Points on a hilly landscape, in no order, each with its height.
From any point a ball rolls to the lowest of the 3 points nearest to it. It stops when none of these is lower. Distance is the straight distance between rows; heights are no part of it.
k_866: [ 24  25 -23  20 -10  -2  -3  12   3   4   7 -10 -15  -2  22  15  -2  -2
 -27  -3 -14  17   0]  (h 8.70)
k_812: [-10   5  -5  -3 -10 -10   0   7 -10   7   4   5  -8  -6  -3   1 -13   0
   3 -12  -4  -5 -27]  (h 4.41)
k_196: [ 15  20 -26  11  -3 -14  -7   8 -10   3   5 -13  -9  12   7   9  -7   6
 -14 -19 -14   9 -32]  (h 9.08)
k_633: [ 31   8  26  -4  -7   2  25 -16  13  -5  -7   1  18  28   0   1  23  11
 -10  -2  -3   0  25]  (h 1.14)
k_710: [  0   1   4   8  -8   8  12  19   9   1  16  29 -11 -13  11  21 -11   3
 -13  17   2  24  23]  (h 2.70)
k_129: [ 11  -2  -8  20  37  28 -34 -20  -8  -7 -12 -43  13  11  -3 -35  30   0
  -3 -10  10 -12  38]  (h 3.13)
k_810: [  1  -3 -34  -7   9  -2 -45  -3   1 -22  -9 -27 -16   0   3   5   6  -6
   8 -16   2   9 -34]  (h 3.60)
k_818: [  5  14 -19   7 -11   0 -10  12  -7   3  -2  -3 -13  -7  10  13  -7  -3
  -4  -9 -10   8 -17]  (h 8.82)
k_963: [ -9  -1 -23 -13  -1  -7 -26   0 -16  -3  -5 -11  -9  -6  -6   2  -7   2
  13 -19   0  -3 -38]  (h 5.22)
k_9: [-12  -1  -4  -3   6   7 -19  -8  -8  -7 -19 -16   5 -11  -7 -17   6   1
  14  -9  -7 -10  -7]  (h 3.72)
k_835: [ -7 -11   3   4  -4 -21  21  17   0  18  35  25 -15   5   2   6 -20  -2
  -4   5  -2   3 -12]  (h 6.40)
k_901: [-16  -3  -6 -12  -3 -17  -2   2 -17  10  11   1  -7  -9  -8  -6 -20   1
  13 -13   5 -14 -34]  (h 4.54)
k_15: [ -2 -11  28  -2   5  16   7 -14  13  -3 -18  10  16   7 -14  -1  14  -2
   3  13   5  -7  27]  (h 2.97)
k_777: [  4  12   6  -1  -3 -19  12  -5 -14   0  -4  -4   7  12  -1 -12   5  11
   2 -17  -7 -10 -15]  (h 2.59)
k_208: [ 15  20 -10  14 -12  14   3   6  14  -9 -10  -3 -12 -17  22  20   0  -5
 -17   8  -1  15  24]  (h 6.72)
k_424: [ -4  -4 -16  -9  23 -17 -30 -14 -29 -16 -13 -23   9   9  -6 -21   4  16
  16 -26  -1  -4 -20]  (h 2.85)
k_556: [-29 -18  13  -3  21  -4  -8 -15 -26   1  -1  -6  14  -5 -15 -35  -5   2
  20  -6   9 -24   8]  (h 3.80)
k_797: [ 11  13   2   2  -3  -4   1  -6  -2  -1 -14 -13   4   3   2  -6  13   2
   0 -11  -8  -7  -1]  (h 3.84)
k_315: [-18   2 -26 -10 -12  -1 -19  11 -15  16  15   1 -15 -17   0  12 -24  -2
   3  -8   9   3 -32]  (h 3.91)
k_964: [ 13   1  23  -3  -1   8  14 -15  14  -4 -16   6  16  11  -5   1  18   2
  -3   9  -1  -5  24]  (h 2.16)
k_365: [-17 -20  19 -12   8 -19  12  -7 -11   7  10   3   4  -3 -10 -18 -11  -4
  19  -2   8 -23 -11]  (h 4.36)
k_529: [ 17  -3  16  -4  -5  17  18  -4  26  -5 -16  19  10   9  -2  16  13   0
  -9  19   6   9  26]  (h 2.43)
k_714: [ -1  15  -8   7 -13  12  -4  10   4  -3  -5   2 -14 -22  13  15  -8  -7
  -4   7  -5   8   5]  (h 7.08)
k_948: [ -9   2  10  -4  -4  -5   6   1  -4   4  -3   5   1  -4  -4  -4  -1  -2
   8  -3  -3 -12 -11]  (h 6.11)
k_912: [ 35  16  -3   6  -6   9   7 -12  23  -6 -16 -23   4   1  11   1  21 -12
 -15   4   1  -3  22]  (h 4.65)
k_98: [  9   5  -6   2  15  -7 -19 -15 -18 -12 -18 -30  17   7   1 -24  17   6
   8 -21  -5 -10   2]  (h 2.22)
k_514: [  0 -21  18  -3   4 -11  33  18  15  10  24  28  -3  11   0   6  -4  -4
   2  12   4   1   0]  (h 3.34)
k_581: [-14 -10  -6   4  -6 -21   4  17 -10  28  51  18 -17  -7   5  12 -37  -2
 -13   8  -2  11 -10]  (h 7.80)
k_833: [  7   1  13   5  10  22  -7 -25   9  -4 -28 -19  15   4  -5 -12  21  -5
  -5   5   0  -9  33]  (h 2.88)
k_284: [  2   0  -9   5  12  10 -23 -11   0 -10 -24 -31   6  -3  -1 -14  16  -3
   7  -7  -5  -8   1]  (h 1.32)
k_223: [  1  18  -5   7 -11 -20  18   6  -9  13  15   8  -5  20   0   1  -8  14
 -13 -15 -16   1 -24]  (h 3.39)
k_551: [ -9 -14  29  -5  13 -17  16 -11 -15   2   6   7  20  10 -10 -22   3   6
  16  -1   7 -19  11]  (h 3.40)
k_22: [ 29  12   2   5 -12  13  14  -5  25  -7 -13   0  -3   1  15  19  13   0
 -20  12   1  11  28]  (h 5.66)
k_846: [ 21  20   1   8 -11  -7  15   1   8   4  -4  -2  -2  11  10   8  11   4
 -14  -6 -13   2   1]  (h 5.41)
k_451: [ -6 -35  34 -10  19 -17  24  -1   3  -1  14  14  12  14  -9 -10   2  -6
  17  12  12 -17   6]  (h 2.69)
k_845: [-16  -8   9  -6  14 -22  -1 -13 -33  -2   0  -4  16   0 -12 -31  -3  11
  19 -15   6 -17  -2]  (h 1.28)
k_378: [ 35   5  18  -3  -1  16   9 -26  24  -5 -20 -12  18  18  -2   3  22  -1
 -19  10   7  -3  36]  (h 2.08)
k_880: [ -2  14 -10  13 -15 -10   7  15  -8  17  24  16 -10   1   7  11 -19   5
 -16  -1 -12  13 -12]  (h 5.49)
k_763: [-17  11 -17   2 -13  26 -19  13   3 -11  -5  -8 -14 -32  15  13 -12  -7
   4  11   0  13   7]  (h 7.23)
k_434: [  1   3  16   0  -9  10  10  -3  12  -2 -15  11   3  -4   0   6   6  -5
   0  10  -1   0  13]  (h 3.19)
k_532: [  6 -12  23  -6   3 -22  40   6   5   5  22  22   8  30  -8  -6   7  12
   2  -1   2  -4   2]  (h 3.62)
k_630: [-12 -19   8  -7   1 -22  18  13  -1  17  32  15 -16  -2   2   1 -25  -8
   5   1   6 -12 -18]  (h 7.41)
k_457: [ 5 -4 20 -5 -5 -4 25  3 12  5  4 22  4 13 -3  5  8  4  0  7 -2  0  6]  (h 3.29)
k_730: [  6   3  10   3  14 -11  -5 -19 -30  -3  -9 -14  26  13   0 -30  14  15
  11 -18   1 -10  22]  (h 3.09)
k_391: [ -8  -4   3   6  -4  -6   9  26   1  10  37  31 -11 -14  10  18 -22  -3
 -11  16   1  22  14]  (h 3.55)
k_888: [  7   3  27  -5  -2 -11  26  -7   0   0   1  12  16  20  -3  -8  14  12
   2  -3  -2  -6   6]  (h 2.89)
k_938: [  4  -3 -25   4  13  14 -36  -7  11 -19 -19 -37  -6  -5   4 -15  20 -14
   6  -2  -5  -2  -5]  (h 2.11)
k_736: [ 10 -18  22 -11   9  26   6 -11  24  -8 -23  19  20  15 -22  12  14  -2
  -4  30  16   5  35]  (h 3.14)
k_392: [ -8 -10  17  -1  -3  -1  16   6   9   1   5  20  -3  -6  -3   4  -1  -8
   8  12   4  -2   3]  (h 4.40)
k_356: [  7 -15  16  -6   0   6  28  11  21   1   2  30   8   8  -7  12   9  -1
  -1  20   9   7  16]  (h 1.55)
k_537: [ -8   2  -5  16 -12 -20  17  16  -6  25  39  23 -10  14   0   5 -22   7
 -20   1 -17  13 -10]  (h 6.83)
k_158: [ -5   8  -2  -4  -4 -25  13   2 -20   7  13   4  -2  11  -6  -8 -13  11
   2 -18  -4  -6 -32]  (h 1.79)
k_484: [ -5  14   4   9   1  13   0  24   3  -6  18  20 -13 -28  18  25 -18   9
 -23  18   1  32  36]  (h 1.49)
k_967: [ 25   9  -7   5   9   3 -11 -14  10  -9 -19 -35  12   4   8 -17  29  -9
  -6  -6   2 -12  14]  (h 3.38)
k_889: [-19  -8  -9 -12  -3   3 -19  -3  -9  -2  -7 -10  -1 -16  -8 -12  -5  -3
  19  -9   1 -10 -21]  (h 4.95)
k_466: [  2  12  -3  12 -11  -5  10  19   0  11  23  23 -11  -5  14  18 -16   5
 -22   9 -12  23  13]  (h 4.84)
k_164: [ 21   7  10   5  11   6  -6 -24  -2  -5 -18 -29  22  11   0 -16  24   2
  -3  -7  -1 -12  27]  (h 2.94)
k_570: [  5 -39  18  -7  16 -15  37  18  18   7  29  18  -1  21  -3   4  -2  -7
   9  14  10  -2  -3]  (h 2.25)
k_432: [  1   5   6   4 -11  16  14   7  17  -8  -7  20  -4 -11   7  18  -1  -5
  -6  17   3  11  21]  (h 3.82)
k_733: [ 19   1 -35   1  17 -10 -41   0  13 -24  -5 -32 -13   3   7   2  19 -19
  -1 -11   4   7 -25]  (h 1.20)
k_769: [-11  -2   8  -3  13  -6  -9 -15 -22  -4 -12 -11  18  -2  -9 -28   6   8
  16 -14  -1 -16   4]  (h 3.99)
k_372: [ -1  10 -22  -5  -2 -16  -8   4 -20   7  11  -2  -7   4  -5   5 -19  12
  -1 -22  -2   4 -46]  (h 3.49)
k_563: [-26 -13  11  -2   6  11 -11 -11  -8   1 -10  -5   9 -11 -14 -21   0  -3
  18   3   1 -19   0]  (h 5.58)
k_421: [-23  -2 -13  -1  -5  30 -26  -4   6  -8 -19 -19  -3 -22  -2 -10  -1 -10
  17   8  -6  -1  -2]  (h 7.33)
k_93: [ -5  12 -10   7 -11 -14   7  12 -11  18  18   9  -9   3   1   6 -19   5
 -10 -10 -11   4 -26]  (h 4.49)
k_80: [-19 -12 -29 -22  -6 -10 -16   7 -21  28  29   0 -19 -14  -8  13 -35   0
   6  -8  20  -2 -44]  (h 3.81)
k_618: [ 16  18 -22  10  -9   5 -10  10   7  -5  -8 -14 -11 -11  18  12   2  -8
 -12  -2  -7   8  -2]  (h 8.04)
k_62: [-26  -8 -16 -16 -11   1 -17   5  -8   8   8  -3 -12 -21  -5  -2 -21  -7
  16  -5   8  -6 -28]  (h 4.05)
k_437: [  7 -36  25 -13  16   2  25  11  21  -1   4  25  16  15 -15   8  10  -9
   8  28  19  -1  12]  (h 3.06)
k_166: [ -2   1  21  -3  -2 -23  21  -7 -12   0   3   7  13  14  -6 -16   4  12
   8  -9  -1 -11  -2]  (h 1.91)
k_504: [  5  11 -15  -8   8 -24  -9  -5 -25  -8  -5 -16   2  13  -4  -6  -3  16
   4 -27  -4   0 -39]  (h 3.22)
k_555: [ -7   6  -1   5  -9  18  -5  -6   9  -8 -22  -7   0 -16   2   1   7  -8
   5   6  -6  -3  11]  (h 3.85)
k_895: [ -5  -3   9  11  20  19 -20 -23 -13  -5 -21 -24  17   3  -7 -27  18   6
   6 -10  -3 -13  25]  (h 2.56)
k_937: [  0  -1  12   5  -6 -23  32  13   1  12  28  23  -5  21  -3  -3  -5   9
  -8  -5  -9  -2 -11]  (h 2.20)
k_279: [ 12   1 -36  -6  15 -13 -39  -3  -5 -19  -1 -22 -15  11   4  14   3   2
   1 -22   0  12 -45]  (h 1.74)
k_987: [-19   3 -10  -3 -11  15 -13   5  -1  -3  -8  -3  -9 -23   4   2  -9 -10
  10   2  -1  -2  -7]  (h 7.29)
k_374: [  1 -15  15  -4   0  13  20  15  23  -6  -1  30   3  -2  -2  18   3  -5
  -2  28  16  15  23]  (h 2.33)
k_458: [-13  11 -20   0 -17  13 -22  15  -8   0   5  -3 -14 -27  11  15 -15  -4
   2   0   0  13 -11]  (h 7.30)
k_535: [  9  -7  14  -5  -6  24  11  -6  28 -13 -22  16   8   3  -6  18   9  -3
  -6  29  14  10  34]  (h 2.65)
k_39: [ 19  11  -3   6  -4  15  -3 -13  18  -7 -24 -22   3  -3   6   0  20 -10
  -7   7  -3  -7  19]  (h 3.96)
k_696: [-12  -3   7   1 -10  18   6   7  14  -6  -6  16  -6 -20   4  13  -4 -10
   4  22   6   5  18]  (h 4.00)
k_401: [-13  -8  16   1   0  31  -3 -14  19  -6 -25   4   9  -4 -10  -1   8 -10
   3  26   7  -4  30]  (h 3.57)
k_839: [  4  20  -9  14 -14   4  -3  17  -4   5  10  10 -13 -15  18  22 -13   1
 -18   6 -10  22  12]  (h 6.36)
k_10: [-23  -6  12  10  20  39 -20 -21   2   0 -22 -15  10  -2 -16 -25  12  -2
   5  11  -3 -13  28]  (h 2.17)
k_659: [  2   5   2   8 -15  -8  20  15   3  12  20  24  -9   5   4  10  -8   5
 -11   4 -10  12  -2]  (h 6.90)
k_957: [ -2   0 -38  -5   2  11 -47   3   6 -22  -8 -27 -20 -10   9  11   3  -9
   9  -7   1  15 -25]  (h 3.76)
k_580: [-10  -3 -31 -16  -3 -14 -14   3 -22  20  21   1 -11  -2 -10  12 -29  10
   1 -18   8   5 -53]  (h 3.70)

Call two points neighbours if one is among the 3 nearest of the other. Go from one point of each pair to the other, from neighbour to neighbour, staying as low as possible. Name the highest point that can't be avoided.
k_166 / k_633 => k_888
k_633 / k_356 => k_529
k_733 / k_284 => k_938
k_158 / k_166 => k_777

Where does a ball stop that starts at each point below?
k_62 => k_158
k_537 => k_158
k_866 => k_484
